Each row is a point on a tangle of strands that fork, close into loops and nearly touch. The rows are in no order.
In the rows, zero is written as 128.
Points whose rows are less than 125 apart are linked; no others are. Some points are linked to none.
j_87: [132 132 146  83  91 154 133  97  96 132 130 111 112  79 112 136 144 101
 126  95 173 165  71 115 132 177 154 134 115 147]
j_244: [143 127 123 140 202 156  93 113 152  58 124 175 124 112 164 146  96 151
 159 122 100 118 124 159 155 107  84 144 113 144]
j_993: [ 97 166 103 108 129 114 186 107 122 111 140  95 153 104  90 156  89 134
 127 108 164 134  84 125 168 168 106 165 159 167]
j_218: [151 134 162 131 163 121  85 151 147 123 170  98  82 173 110 127  87 146
 112 118 122  76 138  94 130 116 126 169 132 131]
j_487: [ 57 129 143 141  90  95 116 188 125 177 109 162 213 123 101 126 112  87
 129 149  90  65 138 118 138  99 102 132 142 113]
j_564: [119 101 156 134  96 120 118 160 114 143 150 124  61 143 164 119 175  96
 136 126 111 116 119 150  62 127 182 109 134  86]
j_800: [150  95 114 164 127 123  56 120 150 104 150 147 173  91 118 127 139 123
 169 136  64 144  63 136  74 143  85 174 116 142]
j_284: [161 178 106 137 100  76 144 108 146 124 160 126 144 153 130  95  96 152
 146 122 185 114 128 116 136 140 139 166 206 105]
j_212: [189  99 147 158 123 134  62  82 152 156 106 155 119 132 142 121 167  76
 143 127 116 141 144  72 100 126 155 123  84 112]
j_630: [156 113 154 101  72 146 128 136  93 147 156 126 132  91 108 104 122 142
 145 145  94 128 132 109  65 139 142 110 101 135]
j_364: [127 126 139 163 187 145 108 164 178 144 148 171  68 170 155 131 112 149
 133  99  87 111 138 131 147 121 135 141 120  87]
j_289: [116 119 134 151 138 116 103 150 122  69 179 160  92 102 144 145 112  90
 171  94  88 136  67 161 100 132 116 170 179 107]
j_851: [ 67 143 104  84 117 127 181 135  70 119 125 108 182  57  91 141  90 110
 136 101 143 128 100 139 160 150 114 142 155 150]
j_228: [ 99 134 104 123  97  75 119 140  95  69  98  86 136  96 163 137 109 128
  79 104 133  74 142 170 131  73 145 134 195 108]
j_859: [121 120 109 134 124 130 182 109 129 166  74 157 134 176 164 138 159 128
 117 165 155 145 150 147 162 117 128  98 105 131]
j_827: [ 99 136 115 118  95  93 140 138  88 137 151 174 142 129 158 147 120 104
 164 134  76 108 118 178 102 138 141 127 134 129]
j_853: [126 146 152 132 168 107 112 138 136 104 153 112  61 187 119 136  92 103
 120 107 135  96 121 130 142 119 137 174 146 134]
j_740: [128  95 163 121 106 169 139 170 153 179 118  73  79 172 139 133 169 158
  85 157 118 120 185 112 102  95 149  94 105 105]
j_396: [174 125 124 158 158 117 109  91 146  63 115 151  89 111 181 102 108 110
 145  91 149 133 133 128 138  75 154 108 159  95]
j_148: [207 119 140 192 151 111 112 106 180  93 115 162  75 144 167 131 151 138
 130  95 137 149 111 112 127 110 155 124 164  90]
j_513: [ 98 173 115 111 118 148 209 167 122 184 156 138 130 120 112 129 133 165
 148 134 129 184 130 137 149 154 137 116 152  98]
j_816: [142 150 135 134 167 129 140 146 175 104 168 114 103 174  92 101  91 139
 136 133 160 144 138 133 170 121 136 106 145  96]
j_506: [116 143  94 165  98  98 140 121 144 138 149 145 159 114 112 141 144 124
 113 140 107 146  79 160 101 161 104 154 165 147]
j_221: [119 110 143 154 147 121 112 123 165 125 102  88  76 170 141 143 153  93
  86 124 163 151  96 113 138 135 154 150 163 110]
j_384: [119 132 162  76 131 185 133 140  72 158 155 146 127  79  99 113 101  87
 201 105 117 146 129  95 116 158 148 114  80 118]
j_811: [110 142 110 150 105  86  94 105 139 136 115 125 155 100 111 138 125 101
 110 129 118 119  85 130 103 159 123 144 153 130]
j_354: [ 93 115 154  77  96 112 129 127  66 167 111 163 151 126 148 114 121  91
 150 140 114  66 158 148 118 128 171  90  78 130]
j_448: [126 147 134 125  82 117 109 157 139 190 157 106 188 114  69 105 132 164
 103 163 109  79 132 105  86 158 121 141 139 148]
j_808: [ 96  98 162 102 107 153 111 196 130 175 138  79  64 158 145 155 140 167
  90 149 125  91 153  98 127 116 169 126 118 106]
j_570: [ 58 106 117 149 156 112 157 180 158  78 126  87 101 161  93 136 124 159
  74 163 123 150 132 194 137  88  71 105 164 132]
j_729: [130 139 102 141  84  86 168 109 139 192  90 155 160 180 150 122 163 146
 107 160 142 123 142 168 136 118 127  95 126 133]
j_560: [152 143 140  98  95 110 174 140  82  90 203 127  74 128 104  99 107 132
 162 114 140 153 100 170  81 156 163 101 162 137]
j_254: [128 124 122 122 125  93  82 143 113  50  92 108 120  86 192 134 114 118
  90  99 120  72 147 153 120  63 151 133 168  84]
j_306: [136 104 134  86 158 107  39 101  61  64 130 105 133 116 188 172 119 121
 138 130 115  71 106 158 127 118 130 172 108 175]
j_328: [128  97 157  95 146 151 127 170  99 106 104 116 111 124 182 128 125 152
 121 139  78 100 174 132 107  81 157  91  82  87]
j_368: [134 104 119 130 152 164 133 146 139 103 168 145 125 133 108 109 106 172
 168 154  83 165 126 162  85 125  79  91  93 151]
j_247: [125  92 125 161 122 160  98 136 174 116  59  48 106 123 128 145 201 138
  45 149 176 162 115 109 134 105 102 128 153 122]
j_397: [106 139 129 132 101  62 110 105 129 138 140  79 103 194 115 112 139  84
 105 144 177  90  97 143  98 144 146 153 173 124]
j_913: [128 185 118 147 110 102 164 132 151 174 150 109 147 128 110 144 126 172
 120 120 163 141 100 101 161 178 155 176 156 109]
j_388: [151 122 164 128 129 141 109 145 155 117 135  70 106 117  95 190 141 188
  86 150 125 155 101  97 117 159 113 159 117 154]
j_496: [113 130 106 116 144 136 179  78 120 167  41 162 131 154 187 170 187 133
  94 151 143 157 136 124 183 132 141 100  89 174]
j_432: [113 121  92 170 117  78 122  64 171 100 112 117 121 175 132  94 163  85
 116 156 176 110  91 150 121 132  97 152 203 141]
j_780: [116 131 127 160 116 123 142 170 128 122 154 179 108  78 140 134 140 102
 166  88  69 168  86 157  97 125 146 147 180  89]
j_999: [ 99 138 157 133 180 150 138 153 141 105 123 116 104 109 137 169 101 135
 124 108 108 160 102 136 158 130 137 135 120  96]
j_883: [158 133 135 157 208 155  86 106 176 136 152 173 113 199 108 117  81 112
 146  92 113 123 150  91 161 122 108 163  88 141]
j_178: [ 84 103 135 100 178 140 140 126  91  84 164 144 109 143 151 178 125 159
 189 161  74 156  53 189 119 160  91 151 100 184]
j_201: [110 109 171 114 107 126  98 179 102 149 156 107  54 136 153 145 140 132
 127 126 129  92 130 121 101 142 192 143 123 111]
j_292: [166 116 136 107 164  98  62 110  88  35 130 109 105 114 184 163 106 172
 139 151 123  71 105 164 127 104 103 166 123 178]
j_789: [125 113  92 157 130 135 138 142 129  81 126 191 117  78 172 117 146 135
 169 107  60 170 124 171  88  94 115 112 166  94]
j_500: [155 109 168  75  95 167 112 149  74 126 157 116 122  70  96  95 111 107
 180 119 121 142 120 106  80 140 136 114  82 112]
j_151: [136 161 104 157 157 133 131 139 151 147 143 137 167 139  79 152  87 174
 126  82 102 131 116 110 160 163  93 185 120 173]
j_920: [126 109 108 190 102  99  99 157 166 164 159 159 164 165  95  78 142 127
 122 120  83  77 147 134  77 121 104 132 170 108]
j_213: [156 124 113  99 157 142 108  69 138 149  78 139 154 140 150 171 183 108
 109 138 159 154 165  71 162 159 138 120  58 180]
j_51: [147 168 104  79 164 108 154  80  95 128  91 106 129 139 142 173 110 167
 104 150 178 121 152  97 185 143 138 130  95 193]
j_473: [ 57 128 137 139 123  96 119 210 111 136 118 143 170 114 117 143  95 101
 135 108  73  61 138 135 149  80 103 167 151 101]
j_857: [148 118  81 156 136 135 169  92 136 141 102 165 181 160 127  85 118 145
 145 129 150 123 186 131 153  86  93  77 112 134]
j_381: [173 139 154 123 157 133  96 103 128  95 144 135 102 118 128 134  75 109
 163 113 125 132 111  96 127 128 137 145 107 130]
j_633: [ 96 144  94 149 115  86 152  88 148 158  83 149 158 161 141 138 154  83
 128 130 164 137 102 137 173 151 136 155 160 127]
j_574: [146 137 112 115 147 129 168  98 101 101 153 195 133 117 146  98  63  96
 185 114 115 137 142 147 131 115 120 102 128 136]
j_699: [152  78 135 112 142 199 131 121 160  96 120 102 149 138  99  80 121 146
 117 152 127 145 201 119  99  69  92  59  77 118]
j_16: [115 120 132  96 134 146 166 155 100 121 104 155 136  83 167 110 114 136
 147 116  93 125 177 131 127  85 162  83  99  81]
j_873: [138 114 136 126 159 115 103 110 124  67 130 116  80 137 173 151 124 151
 123 151 121 108 117 157 119 118 115 136 121 174]
j_98: [147 112 104 138 101 126 176 110 108 102 154 141 126 111 117  80 137 111
 162 133 127 171 115 149  92 123 124  89 155 132]
j_415: [164 123  94 170 153 144 132 106 156 125  70 179 156 148 156 111 135 146
 138 102 126 131 189 131 150  85 120  87  99 121]
j_787: [175 165 159 114 102 113 172 167 127 140 165  62  81 137 120 146 118 212
  96 153 149 147 120 121 115 169 159 122 152 139]
j_392: [126 141 127 126 143 129 159 185 160  77 187  58 112 143  44 112  90 174
  95 154 159 150 125 146 107 122  97 110 168 143]
j_790: [126 148 111 137  93  68 143 128 131 169  96 150 142 146 166 161 149 142
 100 150 110  99 125 164 137 135 150 128 136 139]
j_781: [ 95 112 154  86  87  99 102 134  80 164 105 124 133 147 162 130 143 115
 111 148 117  41 177 143 127 103 172  96  94 118]
j_23: [ 63 118 144 128 145 130 157 227 110 143 105 177 158 151 132 142 111 116
 135 116  60 109 152 135 162  71  93 129 114 108]
j_504: [185 114 144 137 159 138  92  82 133  73 117 140  93 119 154  94  94  94
 158 107 155 124 136  92 133  88 134 104 117 122]
j_403: [ 96 139 130 149  87  95  86 176 141 202 126 122 196 146  74 107 137 171
  85 152  88  61 142 125 120 157 100 143 152 141]
j_285: [111 111 129 125 147 139 118 120  99  68 145 157 105  89 140 114 103  65
 183  86 104 156  68 147 107 130 120 137 132 121]
j_657: [ 67 136 126 128 114 103 150  89 108 154  99 154 142 157 133 126 131  32
 150  99 173 125  90 132 176 152 158 150 175 104]
j_230: [185 145 162 108 112 137 113 148 149 163 151  62 126 105  75 175 148 203
  75 152 149 134 133  74 135 182 130 156 111 152]
j_359: [131 177 123 137  82 117 139 116 152 206 142 146 174 107 112 131 161 149
 136 140 145 154  98  98 137 200 161 151 146 126]
j_546: [130 171  84 155 130  94 138  71 142 166  94 158 170 156 133 157 153 140
 116 126 154 141 124 144 172 164 131 162 137 166]
j_223: [209 124 115 200 135 117 132  98 195  91 119 160  91 140 130 112 138 162
 132 117 158 175 112 128 145 142 116 104 165 127]
j_942: [147 129  94 132 107  94 154 121 127 106 122 132 159 146 140 122 108 160
 109 139 133  78 170 156 124  79 108 118 164 121]
j_3: [127  98 168 114 148 142 110 123 106  63 144  93  81 127 132 128 117 120
 144 148 127 146  79 153 105 140 103 126 112 164]
j_867: [140  93 139 120 160 149 107 143 117 104  92 117 120 165 156 147 120 168
 122 166  99  97 176 147 106  71 115  99  67 126]
j_309: [137 153 119 165 107 147 131 129 164 219 116 150 191 107 101 138 176 135
 124 113 140 159 131  94 149 183 136 144 118 116]
j_615: [136 105 128 205 147 169 103 149 186 212 115 112 135 175  94 100 175 126
 101 115 131 167 159  83 148 127  96 141 122 110]
j_591: [146 154 114 158 203 154 104  97 182 122 161 161 153 154  75 133  59 141
 138  79 122 133 128 103 187 138  85 170 114 156]
j_891: [ 94 127 134 141 159  87  93 120 145 112 157 108  54 215 150 167 142  93
  97 123 128  97  89 136 130 120 137 195 163 149]
j_969: [100  99 140 102 155 123  73 105  79  84 125 133 108 154 159 165 109  68
 159 117 125  96  92 152 127 120 140 181 110 155]
j_795: [119 130 142 112 114  92  84 143  94 149 114 109 130 132 150 120 104 101
 112 114 147  38 183  89 145  94 187 138 149  72]
j_260: [135 133 120  84 101 161 154  71  94 162 110 105 162  87 115 107 142  85
 137 142 169 167 143 106 129 130 125  86  92 144]
j_76: [129 136 112 139 109  73  85  49 133 124 100 126 129 164 150 101 152  71
 104 138 170 110  89 130 110 139 162 147 178 137]
j_544: [194 111 118 168 115 109  84  62 164 150 114 163 106 138 157 112 164  80
 135 129 134 141 102 102 101 130 164 127 129 110]
j_17: [ 81 145 134 148 104  88  96 157 129 199 120 172 210 148  86 127 134 123
 118 143  65  55 131 122 138 148 103 149 146 146]
j_82: [161 102 157 114 125 123  99 106  94  77 155 112  63 145 130 128 109  94
 149 121 151 126  90 121 108 155 149 139 112 161]
j_137: [161 150 151 109 126 112 152 142 106  81 176 105  81 126 116 115  91 123
 143  95 163 137 118 129 129 139 166 110 167 115]
j_915: [152 111 134 141 111 148  94 156 154 118  78  85 151  55 128 162 176 183
  61 131 121 140 130 110 107 118 109 133 112 117]
j_479: [198 120 101 149 115 171 182 103 152 128 145 175 139 109 118  97 138 174
 164 135 129 192 132 129 113 154 109  48  99 147]
j_377: [187 130 126 156 157 171 152 105 149 108 137 191 110  97 126 136 126 179
 160 130 101 204 101 124 128 154 113  83  66 142]
j_645: [ 99 125  90 166 144 114 143  59 173 104  97 137 132 208 123  84 148  73
 136 138 192 142 117 122 164 118  80 147 180 136]
j_964: [159 109 122 120 133 184 171 108 149 109 163 144 124 121  91  83 126 152
 160 155 107 205 132 142  87 114  94  61  83 143]
j_231: [158 137 103 127 127 160 179 145 141 123 138 130 186  95  69  86 100 178
 132 124 131 165 192 124 127 111 105  90 124 112]
j_612: [ 31 101 131 122 137 125 157 105  95 122 108 118 124 154 109 138 120  33
 133  88 188 122  81 129 173 141 133 168 157 133]
j_635: [103 122 162 125 112  98  70 160 108 113 154 119 133  98 132 117  97  83
 142 100  97  64 121 139  90 116 148 165 165 109]
j_935: [ 99 107 136 149 140 173 145 189 121 144 106 168 167 159 125 120 123 156
 128 121  72 121 181 138 148  79  93 101  65 108]
j_921: [ 82 137 139  58 173 144 159 115 100  34 135  75 105  83 102 118  88 128
 129 119 192 116 100 146 166 148 106 118 121 166]
j_118: [122 155 148 111 112  94  97 123 112 147 120  87 149 116 123 117 123 101
 102 122 170  71 134 104 143 129 167 165 160 109]
j_788: [ 58 117 153 127 142  98 125 191  91 128 134 152  85 137 169 153 116  84
 154 104  95  82 116 167 140 100 146 162 130  96]
j_673: [130 141  93 144 136 120 153  89 145 166 113 140 155 144 131 171 154 137
 107 133 126 167 119 109 151 158 137 160  98 171]
j_104: [148  99 127 136 137 131  96 139 114  84 161 137 144 114 130 118 107 132
 179 139  69 132 102 150  67 117  72 137 119 143]
j_477: [156 137 101 112 134 113 114  62 134 159  62 152 128 138 178 175 190 135
  71 142 165 151 155  94 165 158 167 114  84 156]
j_324: [133 149 112 156  77 108 145 154 138 202 152 128 173 131  94 116 168 188
 105 163 112 127 126 151  94 170 129 119 148 144]
j_778: [131 127  95 128 171 114 119 118 136  63 115 165 118 129 188 142 109 167
 140 134 101  87 148 184 143  87  94 126 130 160]
j_190: [101 104 115 149 144 117 150 181 156  57 149  65 100 155  72 113 107 169
  76 163 132 134 133 160  96  98  77 119 173 137]
j_480: [140  98 137 106 160 176 117 134 135  92 114 111 125 161 120 114 102 183
 116 164 106 120 196 141 106  75  86  54  56 132]
j_919: [176 121 146 109 138 167 100 102 127 170  91 126 135 143 135 141 171 127
 103 156 156 144 192  69 134 128 126 103  46 159]
j_376: [134 111 131 104 143 214 135 102 153 115  89  96 145  81 115 108 155 136
 117 154 157 185 153 102 145 108  80  62  83 141]
j_755: [122 128 114  85 125 175 157  96 104  98 115  98 146  86 102  93 113 122
 139 155 157 150 140 118 130 114  95  75 102 154]
j_132: [121 126 135 160 116 173 134 181 179 218 137 110 125 175  94  96 164 138
 130 135 159 159 166  72 150 144 126 131 144  83]
j_624: [160 126 131 116 159 103  58 107  94  35 103 113  94 107 200 135 101 142
 111 119 140  70 156 139 134  79 128 144 135 122]
j_906: [164 101 127  88 165 138  74  59 119  50 140 143 145  56 118 145 111 120
 171  97 116 108  89  71 174 148  88 172  95 158]
j_10: [113 122 164 114 114  81  78 139 102 140 109 104  67 141 179 159 143 107
  99 123 136  77 135 136 121 122 195 147 121 113]
j_966: [ 89 114 161 154 137 108 119 146 148 160 136  83  45 189 146 149 168  85
  92 129 148 123  91 125 132 137 162 180 150 107]
j_638: [149 128  94 142 128 154 172 116 134 136 131 138 181 151 100  95 119 180
 130 137 124 145 173 139 133 116  76  92 106 157]
j_714: [163 141  94 189 148 140 136  97 169 181  77 184 166 133 152 131 148 137
 139  88 125 162 151 113 156 134 129 128 119 133]
j_622: [129 135 116 110 126 173 174 173 125  95 126 101 205  56  74 112 107 183
 115 136 113 165 171 136 120 104  79  88 125 127]
j_725: [170 140 149 139 164 180 129 127 185 117 130 148 112  90 116 146 119 174
 137 113 120 197 118 106 162 162 129 109  73 117]
j_705: [166 137  86 133 135 124 183  80 138 103 177 192 134 135 109  79 102 117
 201 119 121 163 131 149 104 115 118  77 156 132]
j_514: [117 138 133 122  81  72  78 107  99  96 146 152 156  93 155 112 112  80
 140 109  95  74 103 179  84 126 157 135 185 109]
j_246: [ 78 112 141  87 182 200 106 138  99 136 112 116 171  89 106 161 102  97
 154 116  97 162 117  92 153 143 113 166  64 136]
j_282: [126 134 124  85 108 174 129  92  67 123 121 114 140  76  98 100 139  53
 145 100 196 150  98  98 143 147 148 105 113 133]
j_263: [127 100 103 159 118 118 111 139 121 105 110 164 139  69 172 137 164 127
 144 130  76 152  91 162  86 115 107 115 121 123]
j_734: [147 124 121 170 189 165  89 128 186 123 142 189 109 180 138 113  96 121
 158 101  96 135 147 140 152 103 102 133  90 115]
j_639: [158 127 122 131 108  93  58 110 120 104 126 152 148  91 176 142 131 133
 127 127  85 111 104 148  70 122 128 131 113 138]
j_693: [108 128 139  95 131 180 134 131  75 134 141 148 158  49 111 109 102  44
 190  83 117 169  99 109 116 154 130 126  98 102]
j_183: [190 151 161 109 132 116 151 142 127 102 163  88  86 120 107 131  98 179
 115 123 156 119 122 114 127 141 152 131 139 113]
j_428: [ 82 127 105 138 109 117 186 136 139 149 118 110 130 139 124 164 168 138
  95 146 139 147  87 162 122 163  97 138 155 147]
j_272: [147 167 109  84  94 142 193 108  96 139 109  87 152  72 132 144 141 183
 104 148 171 165 117 121 149 166 142 107 123 156]
j_776: [ 92 133 121 128  90  92 157 113 116 147 133  99 105 171 123 141 149  91
 110 159 144 127  89 156 110 149 131 137 148 159]
j_960: [152 141 100 189 107 100 116 134 163 165 161 159 146 154 106  87 143 114
 147 123 119 111 127 120 107 136 116 160 167 101]
j_37: [108 171 122  98  93 150 195 186 120 192 132  93 165  85  92 148 142 179
 112 148 132 170 138 137 126 159 119 123 137 117]
j_842: [112 170 112  89  77 127 189 152 113 163 108  77 173  53 115 146 146 168
  89 141 161 174 113 142 142 168 132 132 162 105]
j_319: [ 89 124 139 106 151 135 157 128 103  87 164 104  91 143 107 123  82 111
 146 132 131 154 107 157 129 143 111 113 121 161]
j_117: [184 139 157 101  98 130 126 159 132 168 157  80 101 143 100 153 139 211
  86 156 145 100 148 100  99 153 154 128  99 151]
j_889: [116 141 105  83 133 168 182 130 108  88 114 111 157  47 126 117 115 170
 122 133 127 164 142 141 139 126  93  86 120 149]
j_171: [126  88 120 147 158 222 111 138 175  98  87 109 152  95  91  87 140 135
 109 134 131 170 188 121 124  81  62  55  84 113]
j_170: [165 127 125 160 112 110 126 104 145 146 145 177  84 137 162 103 149  82
 171 117 133 146 112 111  96 129 169 122 147  88]
j_878: [152 115 126 109  82 129 164 134 106 113 188 123 102 105 115 117 138 140
 155 138  97 159 113 150  67 145 147  99 127 135]
j_642: [184 138 118 144 168  90  99  49 173  46 127 115  97 148 134 130 127 157
 108 138 180  67 119 121 174 119  84 159 165 190]
j_713: [130 155 116 117 143 120 139 128  84 120 156 184 162 118 121 102  51  86
 192  94  99  94 163 124 138  93 114 139 129 113]
j_323: [ 82 133 109 111 102  86 166 144  79  88 105  95 148 118 130 115 112 111
 106 121 163 111 143 165 144  91 130 117 183 118]
j_491: [115 138 158 116 175 183 139 149 167 123 147 132 102  98 115 175 116 142
 138 116 110 206  91 116 166 168 156 139  89 114]
j_508: [157 158 112  97 118 125 163  97 115 132 102  81 136 114 127 169 124 211
  89 159 177 149 134 118 161 157 136 120 111 179]
j_974: [151 118 135 102 115 180 154 113 121 191 114 112 134 143 115 110 146 122
 135 156 143 156 161 104 121 133 123  93  78 125]
j_918: [182 113 156 114 121 164  75 110 143 184  98 140 132 114 148 140 180 125
 121 157 112 147 169  75  96 135 154 105  52 116]
j_613: [146  99 140 154 104 171 122 159 165 130  77  38 136  92 112 142 186 167
  45 146 164 175 142 119 113 109  92 110 138 114]
j_389: [143 141 136 117 125 137 141  88 131 142 136 114 127 105 125 159 151 131
 115 129 145 170  95 102 137 168 151 146 114 155]
j_45: [126 117 109 132 127 139 172 161 116 130 122 169 170 142 131 103 114 147
 150 127  72 109 195 143 133  71 121  93 112 101]
j_116: [143 135 128 136 154 122 154  94 152 106 166 127  79 175 108  82  95 107
 159 130 178 161 121 131 160 120 127 107 150 123]
j_724: [185 104 123 141 131 142  95 107 145 102  81 115 145  99 138 111 137 142
 102 127 134 117 153  91 106  84 106 108 102 114]
j_992: [220 100 110 177  98 135 140  84 175 116 125 163 111 129 138  96 168 165
 130 136 142 167 131 126 100 130 107  80 124 143]
j_984: [116  94 118 211 128 145 100 176 178 217 126 136 144 181 100  95 173 147
 103 109  97 123 149 116 127 131 103 149 130 126]
j_161: [136 103 126 149 123 142 135 117 170 133  81  79  92 141 143 151 184 119
  71 138 181 173 108 115 135 132 133 132 134 118]
j_395: [ 67 121 141 143 135 112 122 192 137 141 137 164  86 154 169 144 126 119
 133 112  78  68 132 117 154  95 161 147 156  78]
j_360: [ 97 137 105 128 130 125 172  91 138 100 121 118 113 172 125  82 117  80
 140 140 197 168 116 126 160 130 118 110 174 109]
j_701: [159 141 115 181 134 131 119 124 168 195 122 166 163 123 114 106 145 130
 139 103 130 134 140  85 137 149 122 142 124 109]
j_660: [127 146 140 125 127  80  91 108 125 159  87 145 114 135 190 173 153 121
  92 138 113 102 133 137 129 132 176 139 113 118]
j_872: [142 136 141 120  81 106  60  98  97 124 129 171 154  86 167 107 140 118
 139 122  63 104 100 167  65 146 150 108 141 114]
j_632: [128 144 125 155 158 116 130 149 143 138 125 160 110 152 169 139 112 131
 133 106  98 103 149 137 137 100 132 144 136  99]
j_976: [135 151 124 123 143 129 118 138 119 154 143 163 145 117 122 106  67 123
 170  96 105  78 187  83 133 105 133 136 117 104]
j_890: [ 76 135 133 111 112  96 186 215 110 122 140 130 138 138 111 115 128 145
 122 130  98  93 156 153 143  90 142 120 186  86]
j_80: [ 68 113 138 123 131 107 179 200 131  96 136 110 126 148  85 121 127 139
  94 143  99 136 155 168 138  61 113 110 184  96]
j_191: [ 73 141 115 122  79 112 196 205 116 174 155 135 136 140 115 108 143 153
 138 142 130 139 144 133 153 125 152 119 184  72]
j_95: [ 86 120 171  98 130 140 121 187  94 174 150  92 116 125 138 198 158 172
 121 160  79 143 109 142 108 157 132 164  75 152]
j_874: [101 165 104 117 158 137 174 132 139 125 145  90 173 129  62 153  87 183
 114 113 151 133 108 111 175 164 104 171 148 153]
j_958: [ 64 104 146 115 142 157 119 101  80 106  88 135 115 127 143 127 144   6
 131  75 191 133  89 128 143 135 142 156 121 113]
j_476: [ 86 133 119 116 126 144 140 132  68 106 160 154 145  65 110 120 108  60
 193  86 100 158  78 157 106 156 121 142 135 115]
j_239: [146 165 116  63 169 111 120  64  94 124 123 146 150 133 147 177  99 131
 135 116 135  99 150  93 172 149 154 160  82 187]
j_146: [117 128 158 106 153 146 101 166 106 144 156 110 113 149  98 105  73 130
 144 127 111  72 163  90 115 110 133 155 106 122]
j_86: [114 149 121 132  76  46 137 125 120 108 172 114 102 182 135 125 124 109
 109 138 156  84 109 189 106 122 150 143 211 140]
j_408: [111 114 143 105 116 168 109  96  83 127 107 103 127 119 111  90 143   9
 141  93 210 138 106  99 133 135 153 117 132 106]
j_273: [113 166 126 134 106 106 142 150 129 179 120 103 148 116 121 142 121 142
 118 134 166  90 140 108 154 149 170 146 157 109]
j_99: [ 97 131 147 131 112  96  80 148 111 112 158 114 140 106  92 124 115  87
 134 115 104 101  78 145  74 152 127 169 150 136]
j_538: [ 70 109 144  97 160 124 104 133  57  95 117 162 112 143 185 160  88  61
 175  91  96 104 109 169 153  99 146 161 118 127]
j_362: [132 145 140 119  82  63 107 117 107  91 159 139 118 140 161 119 114 111
 119 130 119  65 122 193  79 124 157 120 191 120]
j_783: [152 114 147 126 127 123  75 143 155  94  87  55 113  93 125 186 169 177
  38 134 136 145  96  97 129 156 125 167 118 135]
j_934: [115 144 132  85 128 150 161 111  89 186 119 155 155 136 117 136 109 115
 149 163 114 131 173 118 138 128 114 110  56 157]
j_125: [116 114 134 140 124 169 146 166 152 207 120 107 101 158 136 107 157 147
 118 137 147 129 174  84 143 122 163 106 131  77]
j_924: [121  94 105 119 134 154 113  71 156 149 135 165 167 112 117 171 207 127
 132 140 107 193  79  98 121 201  94 149  74 197]
j_166: [133 117 143 100 110  93 114 138 110 148  96 106  95 153 178 132 137 140
  98 150 132  40 185 119 131  93 183 117 122 101]
j_236: [129 107 106 198  86 134  85 186 188 188 146 119 147 137  97  91 169 179
 108 121  73  85 157 100  94 132 118 128 151  98]
j_84: [ 95 134 124  91 121 127 175 133  71 107 123 104 132 115 122 127 101 102
 130 120 155 119 131 145 149 125 128 125 144 141]
j_182: [ 97 157 118 137  62 106 136 156 143 219 121 125 176 130 111 130 181 148
 103 157 138 146 114 132 126 178 153 126 171  99]
j_297: [116 146 134 115 154 137 145 150 174 105 168  67  98 145  69 121  88 149
 109 151 175 169 129 132 161 130 116 114 138 131]
j_951: [ 92 143 138  72 102 107 145 102  56 189 115 166 154 148 146 137 130  91
 143 152 121 116 139 143 121 130 154 111  62 168]
j_72: [169 137 136 135 184 149  88 104 157  71 149 164 132  89 126 129  53 131
 177 107 103 118 134 107 161 117 102 147 108 133]
j_436: [125 107 128 144 148 148 115  77 135 128  88 127 121 143 146 123 150  69
 119 136 161 138 122  97 136 110 122 130 109 142]
j_367: [159 118 145 140  80 110 126 119 134 150 175 156  67 155 162 104 160  85
 175 130  99 108 121 133  71 128 184 110 136 100]

How many points has the smallest loop of links through each point below? Write 0 if it is on no loop.
j_125 | 19
j_538 | 19
j_506 | 10
j_857 | 22
j_146 | 24
j_403 | 28

A piece is two or more points that can be reached from each other along the links. Count, over all rows, the pieces, the separate loops (a circle has one, a figure eight two, a Y none), the forks (points with three links) and the tips (points with one).
pieces | 3
loops | 11
forks | 19
tips | 3

Name the points in between on the shortest way along the links from the first point to the second, in order.
j_359 / j_45 | j_182 j_324 j_448 j_403 j_17 j_487 j_473 j_23 j_935
j_367 / j_673 | j_170 j_544 j_212 j_918 j_919 j_974 j_260 j_282 j_87 j_389
j_479 / j_883 | j_992 j_223 j_148 j_396 j_504 j_381 j_82 j_3 j_319 j_84 j_851 j_993 j_874 j_151 j_591
j_171 / j_496 | j_376 j_755 j_260 j_974 j_919 j_213 j_477
